Each row is a point on a landscape with many valleys, with its height.
From any point a ball takes the steepest step (drop divided by distance) to one of its 2 nearest points. It stops when none of these is lower. Distance is the straight distance between rows; heights are no part of it.
J465 (h 53.6): [ 77 105 173 100 149 123 141 145  89 147 120 104 122  84 148 136 129  57
  78 114 103 144 110  83 151 126 125 127 111 107 135 143  88 164 113 103
 108 160 183 166 131 147 172]
J17 (h 16.3): [157 156 137 117 156 158 170 123  97 102 116 128 125 115 147 121 142 105
 152 126 194 141 127 110  98 116 133  78 113 158 116 134 121 183  87 175
 135 121  98 131 152 120 128]
J967 (h 31.9): [115 151 108 117 151 121 150 170 109 155 107 143 166 176 146 145  91 132
 144 159  32 201 177 147 126 116  85 106 119 118 111 121  85 107  94 133
 142 125 128 116 166 103  93]
J665 (h 30.0): [167 163 129 158 112 136 144 117  90 124 105 169 110 145 141 130  92 104
 114 130 128 112 143 106 122 132 153 146 163 140 128 104 147 146 161 142
 122 159 141 127 129 104 175]
J604 (h 18.4): [142 143 105 164 126 150  89  66 153 124 105 132 123 136  85 125  98 102
 149  52 114  77 122 146 152 126 142 128 150 151  69 159 137 167 188 131
 130 135 146 157 165 150 188]
J80 (h 17.7): [124  75 168 102 115 137  78 149 116 113 149 159 131  97  83 148 212 183
 141 131 171 117 101 111 158 116 190 154 130 170 108  74 126 109 165  92
 107 125 101 133  99 150 131]
J745 (h 12.0): [133 105 142 176 132 137  69 170 139 118 164 161 140 119 101 124 239 188
 132 140 126 148  86 129 179 142 156 168 102 152 140  97 161  84 129  93
 114 129 116 115 106 124 111]
J940 (h 35.2): [177 166 106 111 119 171 122  97 156 132 154 107  81 141 141 126 148 103
 132  87 189 134  95 139  95 147 106  87 131 145  89 157 185 143  40 132
 167 100  94  92  88 132 123]
J336 (h 26.9): [103 119 102 151  77 145 120 155 196  99 187 139 154 129 119 180 118 126
 149 156 147  91 128  97 140  97 160 138 152 170 153 131 102  83 149 109
 141 132 200 137  95  76 131]
J217 (h 40.9): [141 111 173 133 147  97  69 181 137 108 133 141 101  86 138 106 138 139
 100 157  80 168 142 200 145 189  86 175 113 129 115 126 154  90 114 145
 140 165  76 126 196 150 105]
J493 (h 45.5): [110 104 114 195  94  86 170 129 149 101 146  89 108  92 101 100 159  86
 117  66 166  59  82 102 112 160 174 162 170 125 112 144 161 140 129 110
 163 139 146 147 137 105 174]
J801 (h 9.0): [ 96 153 128 200 126 111 134  83  97 125  85 164 122 128 108 114 158  95
  98  50 130  73 157 179 150 184 143 145 105 145 117 152 147 175  98 112
 118 122 183 193 190 126 155]
J905 (h 63.5): [107 107 110 157 148 141 146 147 120 127 127 144 127 159 120 153 100 199
 101 199 120 137 143 172 136 173 113 119 160 145 187 131 149 125 134 150
 117  88 105 111 103  95  83]
J366 (h 45.6): [ 86 110 127 135 143  83 139 133 107 115 107  22 108 132 100 117 114 107
 116 126 132 135  86  85  85 147 114 151 107  87 118 186 135 165 140 163
 142 134 103  91 157 159 167]
J401 (h 26.8): [132 128 175 138 159 162 112 134 105 146 155 161 183 106 146 120 160  85
 176  97  88 130 105 156 152 134 152 177  67 112 120  89 125  88 123 109
 115 103 137 155 138 102 105]
J862 (h 33.8): [159 149 158 161 130 182 160 168 111 143 160 185 152 156 122 165 144 135
 194 162 142 178 109  88 131 104 141 167  77 149 111  64 130 114 125 133
 111 135 111 109 115 107 123]
J661 (h 23.1): [101  95 120 177 113 156 108 147 196 117 175 151 137 139 127 171 116 156
 128 151 157  93 118 108 151 157 130 179 117 154 156 131 122 101 110  76
 119  90 179 156 113  77 107]
J32 (h 30.6): [ 93  68 140 173 117 112 164 136 122 111 129 122 143 115 125 143 189  97
 208  80 154 108  81 132 103 126 158 144 144  82  79 153 115 131 145 120
 131 124 119 145 153 146 115]
J644 (h 27.7): [134 123 121 132 140 131 144 133  73 136 106 148 180 195 151 150  91 144
 101 186  63 154 176 122 146 118  98 111  52  90 167  75  72  90 121 159
 108 109 134 115 149 122  92]
J635 (h 3.1): [123 131 104 120 128 158 143  92 132 174 104 171  95 164 133 145 102 104
 109 112 155 138 125 115 106 155 106 133 108  95 127 140 121 189  93  77
 112 134 110 156  81 152 146]
J494 (h 41.9): [118 140  77  76 154 148 140 119 129 173 101 124 139 131  83 134 114 102
 111 149 112 217 126  96 136 128  92  65 102 108 127 192 122 172  56 160
 151 124 115 167  89 136 122]
J405 (h 13.8): [121 126 136 159 124 128 120  66 101 120 110 136 135 113 116 106 127  87
 117  67 120  92 144 189 140 169 117 111 145 177  89 157 153 160 132 139
 139 118 145 168 198 150 142]
J520 (h 48.8): [135 111  82 148 126 127 135  93 112 135 110  33 125 152 110 148  95  99
 142  85 107 128  63  67 111 105 122 100 103  88 104 186  95 162 148 142
 133 122 137 122 142 136 162]
J399 (h 34.0): [105  75  72 144 106 123 158 144 125 123 137 138 147 138 148 154 176 132
 169 109 149 110  88 139 129 144 157 153 141  85 110 142 111 114  93 144
 139  97 133 151 113 103  80]
J404 (h 23.7): [120 108 106 136 125 148 118  81  59 150 108 116 189 176 160 137  88 134
 116 137  65 115 114 123 127 107 123 127  66 107 144  95  87  86 132 134
  87 118 159 134 135 131 107]
J720 (h 9.7): [104 116 141 156 134 150  89 121 148 163 104 165 118 165 104 174 117 127
 147  93 116 154 112  94 118 147 116 145 126  80 103 158 100 144 118  95
  94 143  90 157 141 177 141]
J555 (h 12.2): [ 94 100 145 101 139 113 104 126 160 142 110 148 104 126 117 138 141 118
 167  81  85 147 137 169 140  93 116  91 195 151 102 155 116 141 182  93
 139 139 100 149 114 195 133]
J684 (h 37.2): [149 164  64  89 130 188 120 104 120 162 149 113 132 141 150  88  96  92
 121 147 168 158 120 112 116 143 119 101 173 161  92 155 158 136  61 170
 152 106 116 110  74 105 120]
J970 (h 17.4): [152 150 130  81 141 126 151 142 123 131 122 119  69 138 133 101  87 112
 129 133 164 172 114  79  93 100  97  56 140  99 161 154 127 171 124 142
 121 117  81  88  76 139 160]
J466 (h 23.8): [163 155 117 103  74 145 105 162 192 111 186 116 154 108 149 129 169 130
 124 159 162 116 146  83 168  93 135 133 155 194 117 129  91 110 122 131
 168  97 206 137 119 102  95]
J124 (h 18.9): [179 157 113 123  99  96 139 106 168  86 157 150  97 143 108 143  66 167
 139 135 161  79 131 131 104  83 157 120 152 114 138 137 150 134 238 116
  92 129 117  86 102 132 191]
J387 (h 26.3): [183 169 149 135 126 129 171 158 179  86 146 148  86 136 152  90 123  91
 185  85 156 113 121 131  68 147  83 131 127 122  95 139 176 117  99  79
 142 128 133  99 154 103 157]
J959 (h 23.6): [121 109 153 108 141 159 112  96 103 119 158 114 198  91 154 122 136  99
 165  77 126  70 114 146 169  96 184 147  70 137  95  91 116  82 147 114
 121  92 170 161 126 121  84]
J236 (h 37.7): [145 181 106 136 163 153 190  78 122 188 122  94  91 146 138 122  83 108
 114 135  85 163 105 120 128 126 102  51 149 136 164 168 153 168  91 114
 132 149 136 137  70 119 162]
J757 (h 17.2): [155 139 121  92 117 118 115 103 157 143 139  91  82 120 136 103  97 106
 130 107  89 121 114 159 126  83  78  89 187 168 104 171 115 121 186  99
 153 128 115 110 141 155 164]
J881 (h 33.7): [191 117 135 140  92 115 150 147 107 116 164 173 132 143 151 129  83 105
 146 110 133 100 145 117  97 108 143 183 155 155  86  90 117 117 179 122
  81 170 144 137 134  84 137]
J870 (h 37.8): [114 120 126 131 133 102  68 163 153  96 136 132 128  88 154  83 158 137
  79 140  68 113 151 218 143 169 105 176 131 143 135 104 136  66  71 116
 140 120 119 133 151 114  87]
J49 (h 35.1): [184 175 125 112 111 110  71 112 110 120  59 157 116 148 154 123  89  93
 102  97  64 136 148  91 158 101 145 168 102 108  92 124 100 114 144 110
  94 165 151 127 152 166 165]
J626 (h 20.7): [140 162 119 169 137  80 183 114 132 112  96 173 131 113 141  77 167 123
 113 100  84  57 168 199 141 154 194 133 163 114 155 101 205 120 113  89
 134 107 160 147 126  96 109]
J836 (h 51.7): [173 141 176 135 141 112 193 157 116 178 104 182 120 166 120 156  86 163
 171 113  74 171 165 125 108 109 111 129 141  81 132 114  99 118 218 123
  83 159 108 116 155 119 130]
J207 (h 40.0): [ 88 118  91 158 120 101  59 137 173  83 115 119 139 167  95 161 119 164
 138 146 132 113 156 133 132 151 135 161 161 133 131 155 111 102 121 161
 147 113 158 107 162 111 105]
J18 (h 21.7): [155 160 141 117 126 118 148 118 186 120 169  94  60 102 138 100 100  98
 144 114 144 114 104 120  80 114  98 110 185 128 110 167 156 124 154 101
 166 130 133 104 140 100 181]
J476 (h 21.9): [111 161 143 130 167 136 176 119 103 131  89 148 123 112 124 144 163 103
 165 101 161 137 108 120 104 106 141  79 120  91 155 151 118 194 137 159
 112 132 112 130 149 138 150]
J24 (h 56.9): [ 70 110 110  77 129  99 135 139 133 127 103 170 135 101 167 135 187 120
 110 121 152 133 153 148 141 135 147 133 156  88 169 124 108 154  85 129
 142 139 160 137  77 151  82]
J718 (h 62.0): [ 56  86 111  33 162 114 150 170 139 141  98 172 148  95 130 149 119 130
  85 176 123 187 177  80 112 109 122 117 125  60 163 115 100 140  97 109
 102 157 119 105  62 131 104]
J846 (h 17.3): [101  82 118  90 135 135 108 113 137 135 111 137 120 140 101 158 122 173
 122 132 120 166 138 148 145 120 135  86 195 171 101 139 123 133 199 111
 115 131  80 148  71 161  90]
J664 (h 26.6): [ 88 147 135  90 160 160 144 131 166 119 137 123 127  96 110 139 182 164
 141 143 114 142 118 173 152  87 184 106 169 155 140  94 173 142 138 130
 150 113  95  99  87 155  92]
J195 (h 28.9): [131 116  89 141 115 164 117 101 129 144 161 101 145 143 107 135 112 100
 101 126 208 114 100  53 139 136 145 136 133 131 119 142 121 184  85 148
 142 131 150 143  79 114 163]
J806 (h 25.3): [148 144 126 121 122 116 112 115 134 130 117 145  97 155 109 124  46 166
 104 144 122 105 136 126 105 122 123 150 168 141 127 141 172 145 188 141
 131 140 112 101 137 117 181]
J784 (h 1.4): [102  83 126  98 151 135 184 137 121 146 155 105 129 109 123 133 123 147
  97 181 144 128  93  89 117  80 186  76 166 157 192  92 137 153 149 115
 117 130 122 141  36 133 122]
J844 (h 39.6): [143  87 132  75 119 114  79 170 149 110 162  96 114  92 164 106 168 121
 136 107 133 129 128 160 134 138  53 117 119 151 106 147 103 105  90 119
 153  96 125 140 143 144  76]
J737 (h 11.7): [127 148 125 170 146  76 174 126 189 109 135 181 100 113 123  78 159 131
 138  86 140  54 145 169 110 152 150 129 138  96 130 142 199  99 122  75
 135 124 145 142 144  96 140]
J142 (h 24.3): [153 142 124 112 112 143 141 103 101 177 134  85  97 143 148 128  89 119
 119 149 163 162  78  35 126  90 141  41 155 114 179 161 111 131 114 173
 147 128 102  96  43 133 164]
J162 (h 27.0): [104 118 178 148 140  88 169 147 122  90  86 150 139  99 125 138 166 105
 169  98 175  99 131 145  82 146 153 118 121  97 123 123 128 156 154 159
 141 155 107 136 189 150 139]
J627 (h 41.6): [160 162 149 176 101  88 139 122 115 144 107 116  69 131 150 104 152 106
 114  47  96 133  99  89 137 154 131 136  99  72 148 178 127 137  82  98
 123 155 125 152 151 149 196]
J899 (h 29.0): [115  80 118  84 104 120 105 131 140  80 163 112 152 114 144 137 138 146
 116 151 216  89 134 118 116 118 135 147 122 165 137 111 108 111 110 165
 129  96 143 119 104 104  93]
J803 (h 43.6): [171 115 173 154 124 115  72 173 111 133 121 130  95 118 142  97 150 188
 130 156  60 187 107 137 148 157 110 144 115 130 123 123 148  76 139 145
 120 163  91 114 176 139 126]
J220 (h 46.0): [ 70  99  98 122 112 128 152 153 145 182 151 133  74 100 133 118 193 125
 142 163 132 205  91  96 115 133 145 147 134  78 148 163 122 129  81 126
 171 193 126 150  80 170 143]
J145 (h 42.0): [197 140 136 155 118  99 119  97 117  69 132 112 158 103 154  90  84 153
 139 142 150  67 147 166 114  97 111 145  86 144 124  73 150  98 171 144
  95 133 128 129 182 125 148]
J192 (h 36.6): [159 109 120 162 127 157 138 165 129 124 158 185 132 164 155 144  81 139
 178 120 118 126 115 128 105  97 119 186 115 126 114  66 137 101 141  83
 104 121 129  99 102  77 126]
J783 (h 51.3): [111 103 119 140 118 124 121  86 117 166 128  53 129 112 121 158 103  63
 107  93 112 128  76  76 153 106 115 106 128 104 131 179  84 163 150 111
 133 163 160 169 109 150 191]
J50 (h 60.9): [ 95 100 103 163 165 139 140 167 106 145 163 175 142 175 116 169 118 171
 115 207 111 190 147 116 121 185  91 127  78  98 205 125 109  99 114 143
  99 112 105  98 116  78 103]
J447 (h 41.7): [109 142 124 119 106 106 153 135 120 197 146  85  68 114 130  63 153 116
 116 165 124 220 102  70 121 150 161 132 173  89 156 155 134 152  72 149
 152 177 117 100  69 162 181]
J132 (h 30.1): [162 140 167 125 118 181 158 157 110 164 150 173 139 107 146 134 182 120
 168 112 102 153 106 140 166 114 148 143 113 146 131  76 117  88 111  93
 113 126 126 128  71 104  74]
J59 (h 46.3): [193 149 181 158 127 134 113 157  86 123 129 148 115 154 160 116 105 168
 134 148  83 152 119 111 119 104  75 152  73 122 153  65 155  84 167 136
  94 141  76 107 187 143 146]
J657 (h 37.0): [107  59 110  74 142 107 118 150 114  94 140  65 160 100 152 125 162  98
 121 102 139 121 133 132  84 141  73 118  99 123  97 147 100 120  64 150
 150 107 135 120 149 106  59]
J892 (h 28.4): [129 124 116 153 137  97 102  93 118 110  74 135 101 167 119  98 145 129
 107 102  99 139 120 187 129 149 161 168 145 105  90 132 172 141 112 155
 130 146  58 141 158 170 117]
J473 (h 41.5): [102 115 118 168 102 101 154 109 138 116 151  32  81 119 105  85 142 130
 105 117 160  77  91 116 100 177 115 156 148 105 148 176 172 150 118 140
 147 112 124 122 141 134 149]
J729 (h 31.6): [ 88 160 127 128 177 151 138 126 184 126 152 119  83 107 102 113 172 159
 130 143 124 111 106 202 126 154 140 126 143 149 132 112 197 129 117 113
 136 116  94 105 120 128 117]
J852 (h 33.1): [123 141  83 113 111 133 121  92 107 193 149  84 109 164 120  88  94  83
  99 120 174 135 112  99 120 152 141 141 161 122 105 170 149 173  63 157
 145 121 129 120  73 140 159]
J606 (h 16.0): [126 148 146 121 156 127  96  88 109 110 140  94 167  96 115 163 121 102
 131 125 115  97 129 109 152  91 139 147  85 130 127 107  96 130 205 126
  99 130 171 126 174 115 164]
J121 (h 21.6): [ 68  96 121  56 164 152 112 101 142 112 112 110 121 122 112 136 117 169
 140 141 146 124 139 155 125  83 162  96 158 171 131 102 122 152 176  98
 124 100  92 110  73 157 107]
J978 (h 42.8): [105 129 132 145 134  94  95 127 149 121 117 106 164 155  94 170  91 196
 173 144 125 106 166 149  96 139 108 117 152 110 145 164  93 113 203 171
 124 126 135 111 187 128 119]
J285 (h 65.6): [ 92 102  90 142 138 134 107 114 147 123 169 137 144 173 108 118  74 193
 104 176 118 117 155 167  92 173  75 131 118 151 164 125 162  81 133 107
 110  95 126  99 132 109 136]
J752 (h 18.2): [117  96 109 180 111 140  99 151 140 125 176 144 130 140 130 124 163 169
  97 144 129 125  92 146 149 172 113 170  69 133 189 105 148  64  98  77
  92  82 126 120 119 106 106]
J591 (h 9.1): [161 141 147  63 137 148 199 141 154 105 155 106 109 102 147 130 123 104
 167 157 208 144 117  80  74  66 108  52 106 133 149 142 121 155 119 167
 130 105 110 104 124 110 132]
J593 (h 37.5): [102 180 119 123 101  86 147 103 139 200 162  66  73 170  91  73 124 101
 125 129 172 188  99  88 113 173 135 134 173  91 154 134 160 169  39 147
 164 142 133 107  52 171 168]
J211 (h 32.0): [126 182 145 118 119 137 199 154 151 116  93 187 104  92 112 109 155 128
 138 152 161 158 168 135 104  95 202 119 214 169  98  74 160 143 158 131
 138 156 102 105 135 120 136]
J576 (h 16.1): [149 155  95 115  97 159  80  84 168 152 176 104 133 135 144 170  51 132
 112 118  85  97 105 141 125 109  68 108 113 135 119 167  74 127 158  88
 131 126 165 161 125 134 157]
J261 (h 36.1): [118 137  74  99 164 155 117 113 126 158 109 151 161 204 112 127  83 138
 122 166  80 179 178 110 124 120 102 100  93 105 112 138 114 143  65 152
 138 109 120 118  91 120  90]
J617 (h 22.5): [151 121 161 118  92 126 132 124 143 115 155 141 109  83 102 136 199 155
 142 106 166  90  72 121 167  64 213 107 162 181  87 100 146 115 154 107
 144 101 101 152 110 174 134]
J535 (h 36.8): [115 132 111 138 140 135 168 131 147 117 177  89  84  96 105  89 173 132
 101 149 157 107  93 190  94 182 111 130 140 122 137 168 198 152 101 153
 159 104 106 107 143 126 119]
J453 (h 48.4): [103 128 161  83 143 123 166 117 145 150  74 155 155 143 123 159  98 125
 163 116 110 150 192 137 161  75 124  86 142 118 126 109  88 146 156 129
 113 125 142 131 112 117  66]
J930 (h 30.4): [180 190 121 144  98 152 126 143 207  97 169 171  45 136 140 111 137 124
 162  85 178 119 120 131  88 140  90 112 117 117 119 173 144 122  66  88
 163 115  98 128 108 118 135]
J68 (h 34.7): [133 183 128 145 120 126 158 121 112 126  99 192 113 138 111 115 122 123
  97 145 134 135 161 147 138 139 208 123 215 174 115 106 174 163 134 141
 150 135 134 134  99 125 142]
J885 (h 36.3): [108 143 167 103 202 124 124 136 103 121 123 144 150 122 120 139  71 126
 129 207 155 137 154 134 124  93 121 128 137 150 146  77 142 138 164 147
 112 150 100  94 161 106 150]
J303 (h 19.4): [111 118 155 106 129 138  98 124 114 149 104 121 179 174 145 146 126 144
 171 115  45 142 125 124 150 102 128 127  59  59 143 109  84  80 133  72
 113 104 128 111 118 147  92]
J367 (h 49.9): [ 80  90  92  87 133 142 131 154 131 181 113 178  82  87 106 137 229 164
 130 172 126 228 144  90 146 155 145 102 116  92 133 155  99 144  71 130
 159 174 132 140  84 182 123]
J318 (h 41.8): [145 104 165  98 104  99  72 151 118  96 135  87 128 102 139 119 140 144
 123 113 157 124 138 146 121 133  72 113 146 167 119 157  95 111 161 147
 119 122 105 127 185 160 114]
J156 (h 43.8): [137 124 197 112 126  67 129 168 128 117 104 110 147 128 133 120 151 143
 166 102 113 135 161 175 132 111  98 129 118 111 120 118  58  99 175 144
 122 149 112 129 207 158  83]
J349 (h 59.4): [ 30  98 135  90 169 113 150 149 120 133  71 164 145 108 136 127 137 114
  78 158 108 132 169 140 140 135 152 144 115  79 186  96 119 132 105 112
 102 147 152 143  61 120  86]
J883 (h 24.4): [104 120  85 133 121 151  58 121 110 114 158 117 156 154 108 137  79 114
 105 145 142 109 126  86 125 122 152 193 113 126  97 111 123 141 116 129
 131 130 162 110 115 117 158]
J799 (h 25.4): [176 150 140 168 115 112 122 138  93  94 101  56 140 101 147 105 116 105
  98 141 123 105 121  88 135 157 129 158 128 145 110 125 153 128 114 195
 167 130 146 112 182 105 122]
J140 (h 27.2): [ 92  73 114 159 142 114  97  78 110 150  91 132 150 171  89 115 123 136
 150  71  76 113 121 182 138 140 169 163 128 112  92 127 135 111 135 126
 111 132  92 135 152 156 133]
J700 (h 11.3): [126 114 129 113 108 128 176 117 130 122 145 131  98 132 137 150 111 169
 124 157 167  86 116  97 108  79 151 109 176 121 168 108 125 156 199 124
  88 128 117 100  68 131 148]
J250 (h 14.9): [111 128 149 146 110 157 115 140 109 163 113 181 124 171 125 162 148 150
 199 107  80 171 123 146 131 139 115 155  76  69 127 137 108 100 124  98
 109 136  94 119 135 141  92]
J31 (h 20.3): [103 115  81 122  83 167  37  78 140 142 165  95 159 171 113 155  61 121
  81 122 117 109 126 100 140 130  95 151  69 117  90 146  88 108 116  87
 116 114 154 155 157 131 172]
J223 (h 19.7): [163 149 139 133 101 108 117 129  95  84 120  74 107  64 142 118  99  79
  76 128 178  87 118  54 134 158 103 127  93 159 133 144 119 141 153 150
 138 136 148 112 173 127 151]
J202 (h 19.0): [157 153 154 116  84 113 142 172 152  95 159  70 158  94 123 125 168 123
 121 138 198  88 151 120 167 115  99 109 120 216  79 113  73 128 148 178
 154 104 161 149 159 118 109]
J943 (h 50.7): [106 176 153  94 169 164 125  79 107 153  60 145 154 115 151 149  98 127
 117 147  93 126 182 169 172 111 146 123 129 144 137  65 135 140 147 116
 113 132 158 131 116 137  95]
J267 (h 55.5): [ 92  98 158 128 178 133 136 181 100 133 107 117 147  77 126 133 149  69
  86 133  85 176 114 121 153 160  93 148  56  95 137 150  98 138  98 115
 123 153 156 154 164 145 138]
J363 (h 43.7): [ 98  97 128 160 132  92  36 168 121  87 104 108 154 167 114 163 155 161
 102 203 160 164 151 125 133 187 121 159 135 107 164 143 116  95  97 182
 179 126 111  98 165  93  72]
J259 (h 20.1): [137 138 142  98 154 145 105 109  92 111 131  48 182  72 139 132 157  72
 154 107 118  91  95 107 171  73 170 146  85 136 109 104 103 121 150 133
 134 113 183 129 146 130 120]
J503 (h 10.6): [158 162  90 174  68 149 146  97 129 155 113 186  93 165 138 123 114 102
 115  85 127 128 115 102 157 163 158 154 160  92 120 138 123 159  78  82
 139 153 142 154  66 124 134]
J681 (h 14.3): [165 153 152 119  81 123 161 156 111  84 139 109 148  79 153 120 146  74
 104 108 191  92 152  75 134 126  89 127 106 181 117 132  86 141 117 152
 147 108 178 151 167 109 136]
J62 (h 53.9): [ 83 132 104  72 131 137 142 127 172 145  77 178 122 107 121 132 206 104
 117 117 117 191 171 121 164 126 141  93 149 114 110 161  96 163  76 119
 177 165 152 154  88 180 106]
J127 (h 28.2): [137 107  96 144 134 143 155 118 116 119 120 163 167 132 166  94 160 149
 124 126  83  81 151 215 126 144 149 155 142 127 147  95 189  84  87 132
 129 105 158 148 126  77  65]
J708 (h 32.8): [119 100 135 119 144 125 115 130 130  82 165 134 163 123 120 151  83 132
 127 176 205 113 150 141 105 107 124 150 129 184 123 103 142 123 174 149
 112 116 147  96 135  85 134]
J957 (h 33.5): [145 100 125 150 124 108 136 158 134  97 159  89 154 107 162 122 168 148
  96 145  94  94 118 193 116 152  97 128 153 160 155 123 186  60  99 118
 116  88 154 112 148  82  71]
J707 (h 0.7): [120 161 144 201 121  85 142  87 137 124 111 161  93 133 100  89 161 158
  90  70 153  51 164 160 128 176 153 122 118 143 155 165 190 151  98  75
 127 148 137 175 163 131 189]
J147 (h 37.3): [ 78 118 113 180 116 140  91 138 124 130 130 155 172 140  96 167 153 158
 161 123 146 104 135 129 143 150 157 141 141 131 112 127 100 122 125 165
 113 104 127 142 138 128  88]
J979 (h 11.6): [162 162 139 138 121 152 123 116 144 131 151 105 145 109 147 154  97 135
 141 108  91  91 123 126 135 103 101 114  98 147 134 128 105 107 162 112
 113 105 189 138 154 113 149]
J571 (h 23.3): [147 138 120 153 142 134 118 129  98 112  89 117 156 140 158 108 142 132
 124 146 115 138 137 166 124 142 134 142 129 135 108  96 148 124  92 172
 154 146  81 127 194 129 106]
J182 (h 33.2): [124  55 110  58 142 101 127 155 103  94 120 106 157 110 157 111 129 121
 119 154 189 134 130 104  94 117 115  94 128 123 132 127 105 147  89 168
 127 115 115 132  80 124  81]
J116 (h 42.1): [127 155 103 125 169 172 161 104 166 161 150 108 114 118 114 158 140  91
 136 135 118 150  89 123 138 110 115  57 120 122 140 178 125 160  82 108
 160 130 126 141  89 116 131]
J589 (h 58.1): [107 131 140 146 165 153 143 175  81 153 126 150 145 112 105 141 128 129
  85 194  88 197 128 129 137 178 105 137  50  98 157 131 144 141 108 161
 103 147 115 133 140 121 119]
J45 (h 38.6): [188 158 111 157  70  85  99 109 117 123 105 118  78 165 143  97  87 107
 103  69  64 122 105  78 124 136 121 160  91  91 127 167 124 116 126  95
 108 145 144 127 165 145 201]
J864 (h 44.6): [223 147 135 107 123 150 136 101 116 102 148 107 132 106 163  96 113 131
 137  77 134  82 130 153 105  91  70 111  67 171 104  46 155 112 166 123
 101 118 116 128 188 140 148]
J184 (h 47.2): [146 111 163 144 128 124  83 196 129 120 144 113 159 125 112 160 153 173
 110 206 158 165 164  67 156 153 103 136 130 140 172 126  98 114 133 180
 145 129 143 114 162 121 113]
J230 (h 39.3): [155 129 176 112 160 113 125 109 103  99 113 131 185 123 141 114  73 142
 163 161 151  88 176 175 135 103 116 148 113 129 127  31 128  89 183 125
 114 154 109 124 189 114 109]
J691 (h 67.1): [ 95  87  97 126 145 122 116 131  88 143 154 115 166 160 110 120  74 155
 114 182  96 163 140 162  74 183  52 113 123 148 109 151 119  95 154 154
 136 119 109 129 154  87 133]
J990 (h 27.1): [142 154 157 113  94 146 145 117 159 133 109 182 113 101 117 152 174 148
 134 119 146 134 160 113 168  61 217 110 186 173  85  73 124 146 171  86
 126 126 120 130  98 150 110]
J623 (h 23.2): [123  68 112 157 117 114  72  69 129 128 154 112 135 130  76 132 116 154
 139  67 129  81  73 178 140 129 156 150 159 164  74 148 133 141 174 148
 134 120  86 149 125 139 150]
J186 (h 52.8): [106 146 166  87 175 127 124  90 102 143  59 150 160 121 123 135  71 117
 113 132  79 114 183 175 119 117 124 152 135 126 129 101 141 141 192  82
  94 149 146 138 168 165 161]
J135 (h 31.2): [159 174  85 122 119 130 183 117 113 153 116  95 102 156 141 110 107 110
  90 144 128 144  99  78 137 107 171  53 173 120 182 159 150 159  77 172
 149 135 134 126  39 104 146]
J601 (h 45.9): [136 124 148 111  88  83 137 148 143 119  71 158 126 147 148 129 119 148
 163  91 114 112 191 145 146 117 123 143 134  97 124 129  95  94 181 129
 106 119 130 120 125 158  80]
J380 (h 48.9): [192 162 167 144 118 124 160 164 108 132 108 144 116 142 134 145 123 187
 150 148  98 139 144 141 122 102 103 117 113 151 161 103 128 120 180 151
  80 121 102  91 140 133 133]

For each start below, name the point where the ball stops.
J285 => J555
J978 => J591
J494 => J635
J691 => J555
J184 => J591
J45 => J784
J366 => J555
J363 => J591
J59 => J707
J453 => J899
J836 => J899
J349 => J979

Call two points neighbours if one is among the 2 nearest of the other. Go from one point of each pair to the other, from neighbour to neighbour, staying as low as possible. Name the highest point that can't be avoided.
J591 and J745 => J116
J707 and J784 => J68
J707 and J979 => J192
J681 and J707 => J892
J571 and J899 => J864
J571 and J745 => J336
J555 and J784 => J121
J555 and J635 => J665
J571 and J681 => J799
